Points on a hilly landscape, in no order, each with its height.
From any point a climber steps to the highest of the 5 points nearest to it. It stops when none of these is higher. Distance is the straight distance between rows; heights are no part of it.
k39 (h 380): [127 139 147 150 120  89 107 122 126  91 161 146 141  84 160 130  76 132
 137 113 222 163 125  76 112 172 163 133 175 190 111  56 131 136 139 179
  74 122]
k567 (h 397): [102 142 146 123 169 135 145 138  93 165 179 160  98 113 127  92 193 145
 157 134 122 170 110 141 135  92 103  82 111 119 163 156 129  96 108  77
 129 170]
k415 (h 438): [178 142 122 132 125  77  98 103  99 131 106  88 127 101 107 171  97  77
  92 133 124  98  86 146 123 169  69 146 149 117 151  94  75 135 165 108
 139 107]
k491 (h 259): [104 130 133 148 162 126 161 149 106 157 189 137 118 137 111  88 127 148
 153  88  97 156 128 143 128 118 107 108 142  83 131 156 162 125  99  59
 144 150]
k271 (h 362): [141 115 135  98 120 129 113 105 168  61  91 155 148 124 160 130 104 129
 123 127 174 120 115 124 153 148 148 137 148 172 122 100 109 156 145 165
 103  90]
k6 (h 404): [123 136 123 127 102 131 152 129 107 192 181 134 142 135 170  54 150 158
 117 137 136 142 127 108 133  61  99  71 135 109 158 149 147 100 118 130
 122 177]
k611 (h 378): [114 112 158 106 120 151  65 103 167  77  55 137 139 145 122 151 128  98
 142 148 119 110 150 147 118 152 156 139 105 162 124 154  83 186 122 157
 108  69]
k239 (h 480): [136 152 159 107 122 125 132 129  93 141 149 146 122  98 124 204 118 189
 123  97 183 138  72 132 133 122 177 138 139 115  74  80  62 113 134 134
 153 132]
k12 (h 686): [179  97 130 140 119  78 111 111 155 141  92 101 142 105 105 183 113  87
  87  96 143 126 112 131  85 144 113 160 127 112 169 112  82 122 134 108
 103  83]
k831 (h 666): [130 120 139 142  95 153 141 146 193 185 146 136 133  87 179 127 119 141
 118  78 183 171 157 114 115 123 146 151 102 148 152 106 148  99 117 127
 112 131]
k523 (h 347): [125  89 140 127 104 136 136 133 159 178 173 120 134 101 126 125 115 133
 127  49 137 145 141 149 139 120 121 166 107 129 146 116 131 118 103  80
 130 135]
k772 (h 469): [ 93 110 107 130  73 160 148 150 155 171 146 135 161 137 177  84 112 137
  95 122 151 135 143  89 125 118 108 128 108 113 161 140 160 112 110 155
 119 145]
k319 (h 429): [118 125 114  98 110 159 123 134 154  96  56 131 160 128 171  84 127 117
 115 159 130 125 141 138 146 144 133 123 143 175 161 156 152 187 140 173
 105 105]
k512 (h 471): [163 100 112 141 168  75 133 104 105  96 123 153 129 117 144 139 116  96
 124 110 133 111 108 145 166 160 130 141 142 129 176  83 100 122 148  89
 114 149]
k893 (h 388): [116 111 138 128 110 128 144 123 154 142 110 107 152 148 116 134 128  80
  94  92 101 117 147 136 138 152  98 156  86  98 137 144 145 152 114 103
 139 116]
k897 (h 352): [128 113 130 177 116 138 121 160 110 153 210 142 111 132  70 135 183 176
 147 160 124 193  81 114  82 167  93 110  77 150 134 180  72  84 100  97
 131 132]
k452 (h 159): [100 163 144  69 145 123 165  97 133  98  93 146 135 140 153 105 108 179
 138 152 158 102 109 149 170 108 137  94 125 146  84 154 165 147  98 144
 153 127]
k332 (h 441): [117 157 132 110 108 134 120 129  83 158 184 142 120 112 175  78 180 154
 143 182 118 161 110 131 147  67 115  67 132 145 135 146 136  89 137 119
 107 177]
k872 (h 426): [104 129 102 173 134 130 154 151 115 145 151 158 118 185  96  80 119 144
 131 152 117 129 132  88 113  69 106  92 199  53 107 167 175 131 118 101
 180 129]
k837 (h 470): [ 79 116 139 163  85 163 145 140 131 178 185 152 126 147 110 171 145 144
 136 117 147 135 123 107 160 139 115 125  71 100 119 104 111  59 113 117
 138 169]
k496 (h 422): [106 118 126 127 115 150 125 129 145  98  92 132 160 156 146  88 143  98
  99 138  92 115 151 145 169 143 118 147 120 115 150 153 158 176 120 128
 136 133]
k28 (h 285): [101 115 134  80  92 176 118 124 158 110 102 145 145 130 164 136 107 150
 127 131 157 114 133 144 171 129 144 138 118 150  87 125 125 163 128 186
 123 120]
k375 (h 368): [135 148 133 130 110 114 122 108 155 105 127 152 161  92 148 151  77 164
 123 118 241 150 123  71 118 150 163 138 162 186  93  59 117 143 141 200
  90 100]
k104 (h 656): [109 142 148  97 161 110 164 140  98  59 132 142 108 160 126 100 136 155
 157 165  84 134 133 133 110 141 183 125 137 108  51 173 189 149 120 128
 193 137]
k987 (h 319): [115 116 141 136 121 140 139 143 127 186 180 121 126 116  90 142 112 150
 143  70 133 150 103 162 144 144  96 145  99 106 122 144 110  99  97  69
 170 146]
k630 (h 381): [130 139 149 112 168 123 112 128  86 150 153 173  89  88 106 131 210 150
 161 140 138 196  86 153 143 108 100 107 105 155 142 114  64  79 129  78
 128 160]
k999 (h 366): [131 127  88 160 124 149 152 156 142 150 167 120 132 182  81 151 103 107
 166 133 121 132 141  87  99 153 110 126 135  73  70 164 158  93 113  71
 203 100]
k562 (h 549): [111 117 121 160  85 128 116 149 103 117 195 157 111 155 136 117 190 143
 135 211 130 168  94  95 102  91 130  62 160 108 120 169 119 104 133  99
 122 134]
k4 (h 280): [128 141  98  68 169 126 160 103 102  72 102 142 133 129 169  86  90 152
 151 168 120  77 147 151 171  89 158  99 144 142 117 138 171 158 115 155
 144 135]
k694 (h 494): [ 91 125 120 177 171 109 133 156  78 121 194 160  86 136 102 104 187 146
 173 158  94 159 120  94  66  90 100  70 148  99 149 182 164 118 125  83
 135 145]
k756 (h 268): [157  97 127 108 119 103 109 121 163 167  95  68  96  81  89 181  81  92
 106  85 110 114 153 131  50 132 133 138  84 115 132 113  89  96 123 134
  98  61]
k764 (h 293): [188 132 128 123 175  62 128  95 126 102  63  72 132 170  77 144 122  62
  99 162  79  75 122 157 122 139  92 148 125 130 135 138 117 154 150 111
 124  99]
k684 (h 565): [137 111 161 132 177 106  95 116 149  54  46 148 151 188  80 128 134  94
 124 174 103 124 142 142 103 141 147 135 138 149 168 172  96 152 152 146
  79  68]
k25 (h 436): [155 134 111  92  67 141 119 126 118 177 142 139 163 104 183  95 136 177
 117 159 142 157 130 121 155  98 133  96 103 172 121 121 125 105 140 196
 109 184]
k944 (h 291): [119 139 140 157 120 154 127 172 117 227 172  98  83  83  83 187 104 163
 156 107 139 123  99 130 104 168  71 127  95 133 112 104 110  50 115 119
 165 128]
k509 (h 273): [122 142 140  89 192 115 165 114  93  84 139 169  81 124 167 154 150 160
 173 152 117 116 123 137 100  79 188  84 112 113  96 166 172 125 103 116
 164 127]
k852 (h 333): [131 151 127 142 152 122 141 112 128 132 113  82 140 179  83 111 139  66
 106 115  64 117 155 145 130 148 109 166 119  97 112 166 162 169 116 102
 163 125]
k603 (h 437): [ 99 135 123 159  65 175 117 146 119 166 209 155 132 149 148 146 157 148
 127 206 157 142 109  99 157  93 148 103 100 123 110 122  98  62 127 144
 112 175]
k286 (h 476): [ 99 141 147 139  83 167 120 146 111 154 196 170 136 133 144 155 149 159
 128 152 136 149 108 140 166 114 153 119  98 130  93 100  96  86 135 145
 127 175]
k171 (h 338): [124 116 138 144 111 135  72 102 130  68  96 141 157  97 122 182 118  82
 121 139 180 142 123  92  84 166 164 134 156 142 128  66  73 129 139 168
  69  84]
k337 (h 610): [153 140 140 136 102 142 100 122 118 157 152 161 140  90 146 174 135 185
 125  98 194 138 129 114 164 109 176 139 126 159 110  41  66 119 162 162
 124 159]
k864 (h 420): [100 154 117 187 186 121 165 148  80 127 174 162  70 158 100  89 130 131
 153 145  72 133 137  98  87  77 117  82 171  61 136 161 194 128 121 115
 156 164]
k422 (h 292): [161 144 147 108 122 103 137 161  84 101 135 119 101 127 132 187 127 146
 141 118 102 152  79 165 127 161 132 133 124 129  74 135  91 123 143 113
 179 132]
k113 (h 599): [126 103 158 152 164  63 120 124 130  73  82 137 176 155  88 141 132  67
 107 144 140 144 107 125  67 163 121 131 155 115 160 150  98  94 145 143
  49  90]
k325 (h 379): [152 108 107 114 190 103 152 106 110  52 104 138 131 141 159 129 107 101
 143 133 110  76 139 152 173 128 145 137 145 126 138 106 148 150 137 112
 128 138]
k167 (h 485): [129 119 121 123 159 142 143 133 159  69  49 116 139 152 138  81 150 103
 103 152 105 116 149 135 128 119 133 128 143 147 188 164 179 169 128 145
  92 100]
k602 (h 425): [154 148 141 162 101 121 109 134 149 108 108 156 152  94 163 144 117 109
 104 132 207 180 137  88 122 159 155 141 164 190 155  63 107 115 153 159
  88 121]
k192 (h 339): [170 190 128 140 119 101 101 131 119 174 125  79 102  99 118 184 103  76
  90 159 129 104 103 152  97 131  63 120 129 108 141  88  99 141 171 115
 154  62]
k307 (h 325): [136 129 166 154 112 133 121 118 151 205 165 163 133  93 126 109 159 165
 125  92 189 177 137 127 155 100 130 136  82 145 176 100  90 104 119 126
 140 175]
k174 (h 281): [106 155 127  81 129 130 150 130  82  94 144 142 115 138 174  89 131 154
 151 183 113 119 120 145 152  83 160  77 147 116  64 160 175 125 102 144
 147 151]
k774 (h 464): [134 103 137  99 153 129 107  98 157  45  54 132 151 143 137 105 132 117
 143 165 122  86 145 148 144 133 151 137 147 173 148 152 148 193 141 147
  98  87]
k157 (h 272): [166 102 136 152 143  83 132 109 161 154 118 132 136  98 123 140 129 111
  99  62 177 144 112 123 126 140 117 168 135 128 198  94 104 128 126  84
 114 126]
k68 (h 384): [ 99  83 100 135 109 154 103 131 163 119 159  87 140 158 121 102 105  97
 136 102  97 104 181 111 104 112 117 171 151  82 110 168 174 157 102 107
 120  99]
k858 (h 166): [158  78 145 149 107 105 112 128 174 162 125  99 131  76 113 170 118 108
 112  55 159 143 141 127  83 131 132 167 128 135 163  94  96 105 121  90
 103  86]
k84 (h 503): [139 117 135 138  82 151 105 118 149 131 110 151 151 100 158 178 135 135
 115  90 169 129 129 114 150 143 159 153 114 151 135  42  85 138 162 150
 123 133]
k969 (h 509): [163 114 135 144 113 108  95  90 125 108 145 160 145 100 160 148 114 146
 120  91 203 146 113 106 158 148 168 145 147 156 129  49  76 132 158 144
 118 134]
k699 (h 493): [152 138 133 136  70 148 153 144 161 212 150 136 141 102 177  95 136 173
 106 123 174 187 155  94 116 111 127 120  90 157 163 121 135  82 130 182
 121 171]
k185 (h 529): [139 108 149 129 140 110 112 121 172  80  50 151 155 151 118 128 149  83
  95 143 123 134 138 143 106 133 141 137 131 147 170 155 112 147 135 140
  67  73]
k707 (h 330): [126 142 106 140 109 138 126 179 126 200 177  88  95 128  92 172  84 129
 175 124 133 115 115 154  90 180  63 129 104 134  76 146 142  81 104  90
 169 107]
k399 (h 453): [104  98 133 146  94 156 135 132 156 178 170 119 137 128 123 153 119 121
 126  73 134 130 145 130 140 144 108 146  87  88 120 115 142 100  94  94
 139 146]
k119 (h 365): [100 142 109 129 135 149 139 127 106  88  89 122 135 155 141  38 128 124
 120 171  79  82 156 124 156 122 126 125 168 108 147 153 182 189 120 171
 149 154]
k52 (h 408): [150 140 143 179  95 137 131 126 157 175 124 163 122  85 144 147 139 145
 114  87 202 171 149  94 128 125 155 156 121 164 183  59  94 118 144 146
 124 150]
k63 (h 85): [156 127 141 133 165 109 133 130 119 202 129 139 114  82  86 121 131 149
 143  90 156 167  84 145 152 136  75 146 120 136 164 100  60  97 123  72
 166 139]
k581 (h 373): [152 136 156 122 144 132 111 158  72 152 156 140  98  70  86 169 170 194
 147 137 149 191  66 146 125 123 135 138 123 162 115  97  11  97 156 122
 155 139]
k963 (h 335): [180 164 137 105 117 105 113 131  84 108 104  95 116 119 131 191 100 104
 118 133 117 113  82 162 123 163 104 141 154 119  80 101  86 131 174 122
 179  96]
k832 (h 267): [182 132 124 133 131  69 112 106 134 178 121  80 124  95  96 165  87  99
  98 111 139 106  97 138  96 137  60 147 140 118 165 109  92 127 148 104
 130  76]
k498 (h 371): [101 117 153  88 122 152 103 104 174  71  71 131 139 132 136 135  99 144
 145 133 155  85 129 147 153 134 143 143 127 178 110 145 129 211 108 153
 125  70]
k412 (h 266): [116 134 102  81 112 152 136 118 129 110  90 116 149 138 167  52  97 168
 152 152 138 100 126 143 164 132 142 109 139 177 115 171 158 184 119 174
 135 124]
k219 (h 412): [ 75 100 120 155 113 164 101 124 169 129  91  91 134 173 116  69 131 104
 121 137 103 107 178  95  92 115 126 165 152  90 148 210 186 183  93 149
 118  88]
k306 (h 245): [166 150 120 150 102 131 101 123  98 163 123 104 126  85 114 199 122 135
 115 107 146 125  91 132 146 152 108 142 143 108 135  57  43 118 162 120
 154 132]
k915 (h 341): [130 130 121 159 158 101 163 168  86 138 186 136 107 170  82 115 150 143
 149 122  80 181 105 133  93 158 103  91 122  99 122 190 152 123 127  77
 181 147]
k266 (h 260): [160 131  79  56 157  86 173  82 149 103 108 145 141 103 166 105  52 178
 160 163 173 123 129 100 128 132 134  97 138 194 130 144 152 131 127 177
  90 106]
k270 (h 258): [156 138 121 122 113 103 118 111 141 156  85  78 114 128 104 175 112  70
  84 121  94  90 129 144 100 145  88 145  86 102 127 125  85 131 133 129
 143  88]
k798 (h 557): [139 123 143 132 105 128 144 127 151 157 132 153 146 119 162 124 137 132
  90  86 142 148 129 137 161 124 127 138 113 132 171 102 119 131 131 112
 133 156]
k184 (h 345): [ 86 110 150 122 131 151 111 128 183 127  72 117 120 145 131 141 130  81
 109 130 105 140 173 129  89 127 153 139 100 121 159 187 140 129  86 148
  84  65]
k968 (h 369): [145 125 145  90 170  82 139  97 108  89 134 172 116 120 174 148 113 157
 140 118 162 120  99 157 170 106 156 109 137 131  96  92 114 117 123 114
 139 147]
k818 (h 340): [149 107 137 126 170  91 138 123 166  91  92  92 139 152  94 124 142  95
  87  91  96 109 151 141  98 106 146 158 132 117 154 176 148 143 126 107
  88  83]
k227 (h 278): [156 191 123 137 109 146 115 151 111 198 131  80  89  77 104 203 113 120
 124 133 137 120  92 137 110 153  67 127 113 111 141  76  85 112 166 123
 173  93]
k622 (h 492): [108 139 152 144 108 148 128 152 101 149 214 156 110 131 131 124 205 152
 146 176 136 187  90 126 130 106 123  89 114 140 138 156  99  79 116  88
 122 175]
k931 (h 257): [124 157 119 118 190 128 169 135  76  85 136 150  94 150 135 115 148 108
 152 145  54 127 146 154 149 126 146 108 139  95 124 141 173 147 134  90
 173 174]
k92 (h 605): [ 98 132 117 133 112 117 134 156  67  89 177 154 107 148 156  98 175 136
 154 202 102 148 109 115 105  84 134  55 167 103 100 173 152 114 137 115
 135 157]
k991 (h 322): [138 159  78 101 171 161 137 141 116  57  51  93 114 132 108  66 105 150
 181 183 109  55 155 125 102 121 165 115 175 207 184 172 169 177 133 179
 100 110]
k125 (h 403): [ 86  80 124 133 111 142 114 105 164 170 128  82  92 116 108 170 116 115
 116  80 113 100 153 111  96 158  90 141  62 102  98  97 143  78 121 120
 105 121]
k672 (h 525): [136 123 132 138 216 121 122 111 158  43  53 112 132 170  66 103 164 113
 134 175  79  67 167 119 118 108 171 145 130 138 192 153 174 173 139 147
  89 107]
k488 (h 636): [175 110 125 126 141  84 123 103 124 106  88 110 144 136 118 161 132  79
  90 102 107 108 115 145 147 152 101 151 131 121 152 104  98 149 144  94
 126 116]
k882 (h 449): [103 101 139 153  90 152 131 122 168 174 117 111 101  85 126 181 146 136
 121  61 142 121 157  98 109 155 117 153  68 121 143  52 130  96 131 131
 110 159]
k770 (h 417): [110  97 120 123 118 149 154 151 170 145 152 108 153 133 161  70 107 133
 113  80 117 128 145 123 130  99 120 143 145 105 146 156 178 143 107 103
 112 128]
k855 (h 306): [172 141 112 131 189  75 158 106 147 129 111  46 114 148  59 129 122  94
 116  89  72  84 143 153 120 120 129 164 135 114 127 159 164 151 132  70
 126 112]
k825 (h 358): [102 161  99 150 166 142 168 147  78 113 127 146 111 150 135  72 111 125
 129 166  70  83 154 121 136  74 130  96 165  80 141 128 184 148 125 154
 150 182]
k441 (h 386): [103 137 131 130 103 139 142 143 102 127 155 159 145 157 140 122 152 131
 119 137 100 152 114 146 168 135 124 109 113  99 121 130 135 124 123  95
 158 158]
k388 (h 353): [152 109 123 126 148  97 146 115 150 149 128  94 136 123 110 142 110 108
 105  55 115 116 124 163 134 136 108 162 121 123 155 144 126 141 120  57
 118 106]
k973 (h 269): [134 133 114 136 116 119 126 137 139 176 162  62 137 147  87 136 101  85
 137  82  91 108 142 166 116 147  82 156 118 117  83 164 148 127 108  75
 154 106]
k351 (h 247): [134 182 110 166 158 132 148 126 128 130 118  89 127 207  57  88 155  70
 142 149  80 132 139 104  66 191 110 169 165  79  80 180 195 152 146 109
 191 133]
k208 (h 444): [152 109 125 113 153  72 117  92 122  91 140 166 130 108 184 126  96 137
 132 123 180 125 114 124 163 146 150 121 150 163 140  69 110 125 150 139
  97 135]
k575 (h 390): [130 148  92  84 141 135 139 123  71 134 142 136 133 116 189  69 125 144
 138 174  94 102 132 137 149  66 131  65 132 129 135 136 151 121 132 151
 117 170]
k291 (h 213): [158  81 131 115 115 131  92 151 179 134 128 102 120  93 110 169 108  92
 126  71  93 150 168 160  65 122 159 156 120 136 130 128  96  91 127  94
  71  74]
k211 (h 351): [171 118 122 148 117  58  89 106 122 132 109  77 150 106 101 164 104  73
  86 141 132 108 104 115  65 153  90 134 136  87 169  96  66 126 162 149
  96  86]
k209 (h 520): [116 125 142 161  95 171 130 140 126 166 142 151 120  89 136 184 156 160
 126  97 154 118 150 109 162 136 164 133  87 143 122  28  86  94 162 164
 127 185]
k508 (h 153): [137 139 128 126 127 142  76 151 139 226 168  59  87  55  93 171  76 127
 169  99 118  94 123 176 100 138  62 136 110 155  99 100 120 108 125 110
 139  78]
k822 (h 507): [ 83  91 128 143  86 172 140 137 174 169 144 146 123 131 153 140 135 132
 118 105 165 129 146  91 139 140 110 134  75 116 130  90 156  89 117 154
 111 159]
k120 (h 356): [ 84 110 123 127  93 167 119 122 149 134 101 129 134 146 139 154 134  88
 108 125 100 104 159 112 149 160 101 147  71 109 123 125 130 130 113 139
 129 137]
k222 (h 329): [171 123  99 143 200  80 148 102 110  68  90 114 122 157 103 157 128  79
 135 139  73  56 131 142 145 136 128 159 130 114 164 116 140 135 152  88
 124 130]
k326 (h 427): [116 137  73 135  80 130 127 132  82 165 128 145 157 178 133  58 118 129
 123 177 130 114 108  78 119  59  92  68 175 102 108 164 111  95 131 169
 150 150]
k169 (h 342): [133 176 108 140 197 155 147 131 109  76  99 122 113 150  90 114 140  98
 125 156  54  70 177 127 155 115 162 159 150  81 159 112 199 177 115 136
 160 156]
k869 (h 332): [138 132 138 138 115 150 107  93 155  97 116 144 150  91 140 178 101 151
 130  82 240 122 137  65 117 151 181 146 157 147 100  40  98 157 143 192
  91  99]
k750 (h 423): [137 128 114 105 143 123 146 117 128  98 117 148 143 134 172 100 128 122
 107 124 112 120 140 153 185 118 137 115 133 128 162 116 152 145 125 118
 122 153]
k294 (h 15): [150 120 137 109 167 126 126 154 125 191 171 104 116  84  91 112 100 163
 167  61 120 158 113 172 145 136  87 146 130 145 128 144 110 109 100  57
 158 125]
k795 (h 343): [154 131  84  64 109 147 152 122 144 103  91 132 155 111 189  68  99 159
 129 148 150 135 132 129 152 128 139 100 142 187 122 144 138 147 135 186
 106 121]
k967 (h 511): [128 109 158 143 141 102 100 118 154 112  63 145 140 140  88 175 123  62
  88 139 140 151 127 121  65 142 155 123 125 114 157 147  72  90 115 147
  85  54]
k732 (h 262): [148 137 122 132 184 109 173 120 116 127 120  96 112 139  97 130 128  96
 125  95  71 104 133 152 149 139 105 138 135 103 147 140 165 142 127  61
 157 140]
k487 (h 41): [163  91 107 120 116 139  87 146 151 173 163  84 130  83 110 152  89 124
 161  63 104 119 142 176 118 150 105 167 123 150 130 129 101 124 121  73
 113 109]
k836 (h 676): [ 93 135 159 109 125 103 152 152 106  82 177 149 103 153 157 142 166 193
 129 157 127 154  95 134 105 119 174 100 113 126  61 184 157 116 102 140
 142 133]
k726 (h 377): [ 76  67 115 125  89 166 117 129 179 137 127 103 126 138 147 126 110  95
 129 102 130 119 181 100  98 129 120 155 101  95 135 150 181 119 106 127
 107 106]
k945 (h 428): [132 141 163 102 154 100 133 134  83 111 156 158  90 106 145 165 163 191
 147 123 147 168  75 164 136 111 170 110 117 147  85 130  94  98 132 106
 134 149]
k525 (h 355): [112 152 130 143 182 127 152 113 139  95 102 100 113 156  68  73 136 101
 101 124  53  87 161 108 134 111 132 161 164  81 130 143 210 181 117 130
 145 135]
k522 (h 413): [117 111 155 121 129 155  72 104 154  93  65 124 142 168 121 108 134  96
 143 160  76  91 170 149 134 153 143 153 111 148 132 176 132 211 115 146
 137 102]
k524 (h 393): [112 133  78 136 110 128 174 136  95 156 120 120 147 149 156  28 103 146
 109 126 113 114 139  85 110  88  97  89 164  99 147 161 160 123 116 187
 128 163]
k668 (h 274): [127 157 144 151 102 149 127 159 103 193 146 131 112  96  99 192 138 144
 128 113 121 152  87 149 130 162  96 147  94 129 123  96  75  93 138 115
 176 150]
k344 (h 394): [ 91 114  91 158 124 129 150 138 130 126 123 102 128 157 128  39  90 142
 115 111 115  94 157  88 108  72 107 142 198  73 122 159 188 157 124 150
 130 128]
k153 (h 491): [142 103 142 154 131  87 122 127 158  91  85 152 161 132 131 142 135  71
  93 118 167 157 116 116 106 164 129 140 157 145 189 105 109 120 142 122
  67 104]
k848 (h 465): [ 97 118 119 137 151 107 138 151  72  62 176 158  93 155 145 101 175 144
 169 178  69 160 126 132  85 111 170  81 138 106  84 168 175 138 143 126
 157 153]
k544 (h 409): [ 88 121 106 122  65 178 118 149 122 146 158 154 161 158 163 124 134 150
 127 185 137 125 129 101 179 108 121 108 103 110 115 129 133 114 132 167
 141 160]
k930 (h 617): [110 138 157 106 106 139 134 142 104 134 183 159 124 126 153 158 151 176
 127 139 145 161  88 159 152 103 163 120 115 140  64 129 100 101 117 127
 131 160]
k989 (h 209): [120 154 127  61 134 102 173  93 125 138 119 150 137 122 173 117 113 197
 121 161 168 119  96 131 159  87 145  69 118 147  82 144 155 122 101 162
 123 132]
k557 (h 288): [132 143 130  89 177 118 150 134  82  79 144 166  90 128 166 130 148 142
 172 148  96 137 126 163 145 105 165  99 132 114  97 148 144 121 130  94
 162 160]
k432 (h 405): [148 140 133  87 137  93 128  89 137 120 132 167 149 116 175 133  98 180
 114 116 209 122 104 123 172 110 157 113 137 169 105  85 125 136 135 163
 116 135]
k75 (h 456): [142  99 139 139 109 126 108 123 157 116  81 133 147 121 123 175 136  85
  86  98 139 133 129 117 114 151 130 149 102 122 161  92  97 133 135 141
 109 107]
k886 (h 395): [117 139  83 107  82 129 121 123  68 133 163 116 153 159 161  67 126 154
 136 189 121 117 106 107 140  86 123  65 158 133  77 166 124  95 112 185
 115 163]
k879 (h 349): [105 148 151 181 126 180 140 167  90 210 169 133  86  70  54 190 163 189
 161 147 138 152 102 126 123 143 123 140  90 133 137  77  35  58 136 148
 139 167]
k733 (h 419): [104 147 160 168  95 164 120 145 118 209 186 165 113 106 110 153 179 170
 133 140 163 160 113 125 157 107 141 135  83 151 128  94  73  70 126 141
 118 195]
k907 (h 328): [106 153 116  64  87 132 142 116  94 140 151 120 154 135 161  86 112 175
 131 172 146 124 104 120 152  89 139  75 127 144  61 165 133 110 110 190
 121 148]
k714 (h 317): [121 136 132  99 179 124 127 147  73  95 169 160  76  99 173 143 192 155
 195 147  98 147 114 148 111  77 160  86 106 140 130 162 130 101 132  97
 136 151]
k873 (h 406): [ 97 132 123 135 128 140 155 132 119 126 130 128 144 172 120  80 131 107
 113 134  87 118 158 115 155 120 102 136 158  62 128 159 193 161 121 117
 165 152]
k713 (h 376): [102  66 121 112 112 131 106 120 176 144 120  88  98 123 110 155 112  85
 116  79  99 120 176 127  82 149 131 160  73 118 107 129 136  91 102 124
  87  97]
k158 (h 424): [108 160 129 136 169 156 111 113 138  79  65  96 119 165 101  43 146 117
 132 175  69  63 166 125 148 122 145 149 167 120 170 148 201 204 121 160
 128 132]
k494 (h 375): [120 135 145 145 107 116  95 109 148  71 126 143 163  94 141 150  99 113
 138 124 228 150 119  79 106 171 171 130 176 170 101  62  97 143 132 174
  62  90]
k746 (h 545): [ 69 119 123 130  97 170  73 131 132 113  96 119 147 184 143  85 131 106
 156 190 107  81 157 108 156 148 112 156 130 110 120 172 154 193 108 153
 151 125]
k900 (h 370): [128  95 136 112 128 139 138 151 188 115 117 100 144 120 142 109 126  92
  99  80 116 145 162 144  99 103 147 161 142 127 144 172 159 130 103 103
  69  81]
k76 (h 208): [ 99 162 148  64 111 140 160 104 156 140 100 152 149 141 148 123  98 192
 122 133 200 118  99 132 169 118 129 111 105 158  85 132 134 154 100 189
 121 117]
k67 (h 455): [151 141 147 156 116 134 106 117 110 182 149 164 121  87 114 148 160 165
 136  95 182 180 116 128 171 114 136 143 112 151 158  64  42 118 152 126
 149 173]
k390 (h 331): [141 134 128 140  93 129 118 116 130 199 109  77 105  69 101 201 118 112
 114  96 127  96 137 129 101 158  85 138  88 107 139  66  98 101 136 119
 137 109]
k317 (h 212): [162 131 116 142 175 113 138 134 123 145 169  62 122 135  85 102  90 116
 153  61  69 120 139 172 136 132 107 147 148 116  98 168 160 144 111  54
 138 132]
k471 (h 300): [127 145 106 175 174 121 152 145 105 128 186 104 102 167  70  97 104 122
 168  97  76 139 141 112  92 144 111 128 190  78  71 168 205 131 122  73
 178 127]
k957 (h 238): [159 162 117 127 174 120 169 140  94 102 105  95 103 159  98 132 138  89
 123 133  49 124 129 157 136 178 119 135 131 113 104 154 163 144 158  93
 181 145]
k634 (h 573): [130 130 126 112 163 149 109 129 146  44  43 125 135 146 118  81 121 130
 153 196 121  89 138 151 117 129 157 109 177 197 181 190 163 181 134 150
  79  75]
k731 (h 282): [142 154 143 103 157 121 142 126 103  61  92 105 124 170 110 112 134  98
 140 145  68 118 134 156 148 170 142 153 145 131  68 149 162 159 135 119
 186 141]
k81 (h 389): [ 97 115  98 145 121 145 117 119 154 141 133 113 141 197  83 112 114  93
 143 124 105 107 172  84 124 124 111 159 165  51  84 165 180 150 112  95
 183 100]
k792 (h 359): [131 109 140  92 110 144 107 116 140  79  86 132 156 143 147 141 129 107
 114 118 107 116 138 155 183 148 133 150 111 141 113 118 106 172 134 133
 131 122]
k262 (h 402): [165 128 116 110 126 114 119 122 149  94 110 167 153 118 192 116 115 136
 105 131 173 150 123 118 160 136 143 110 141 184 151  93 131 131 151 158
 100 131]
k962 (h 410): [119 101 138 137 112 117 110 161  88 115 204 141  87 119 106 141 198 175
 148 155 105 187  79 140  96 143 126  99  84 158 112 171  73 108 125 107
 122 137]
k265 (h 447): [127 128 116 120  72 155 137 142 145 157 137 161 161 123 187 105 129 160
  98 136 152 157 128 119 159 120 131 117  87 149 142 107 129 116 142 169
 114 166]
k923 (h 510): [126 122 135 127 149 107 113 130 149  47  77 156 164 140 136 125 127  78
 124 167 169 128 115 119 114 158 134 131 168 175 152 126 130 127 155 148
  42  86]
k248 (h 383): [127 111 129 112 110 148  77  99 136  88  79 119 133 101 120 202 127  96
 114 101 140 100 134 120 123 160 149 142 113 129 114  60  66 149 151 168
 105 100]
k214 (h 392): [152 146 159 185  96 154 125 136 165 206 154 161 111  86 148 131 148 177
 125  96 201 178 169  88 135 101 148 147  82 179 176  77 111  95 138 168
 136 178]
k369 (h 488): [ 98 139 106 146  98 151 143 143  91 120 146 152 146 180 148  70 136 128
 121 186 107 133 119 120 149 106 114 101 164  82 103 155 158 136 124 146
 167 157]

For each start below, name the point where the climber stops.
k291: k831
k973: k831
k452: k92
k508: k337
k227: k12
k726: k831

Call two points neighbours if one is among the 5 nearest of the other. Go from one point of each pair to the other, from neighbour to neighbour, staying as high as possible. Name the lowest point that can't be avoided.
k746 / k92: k496
k337 / k113: k75
k634 / k12: k967
k831 / k337: k837
k337 / k836: k239
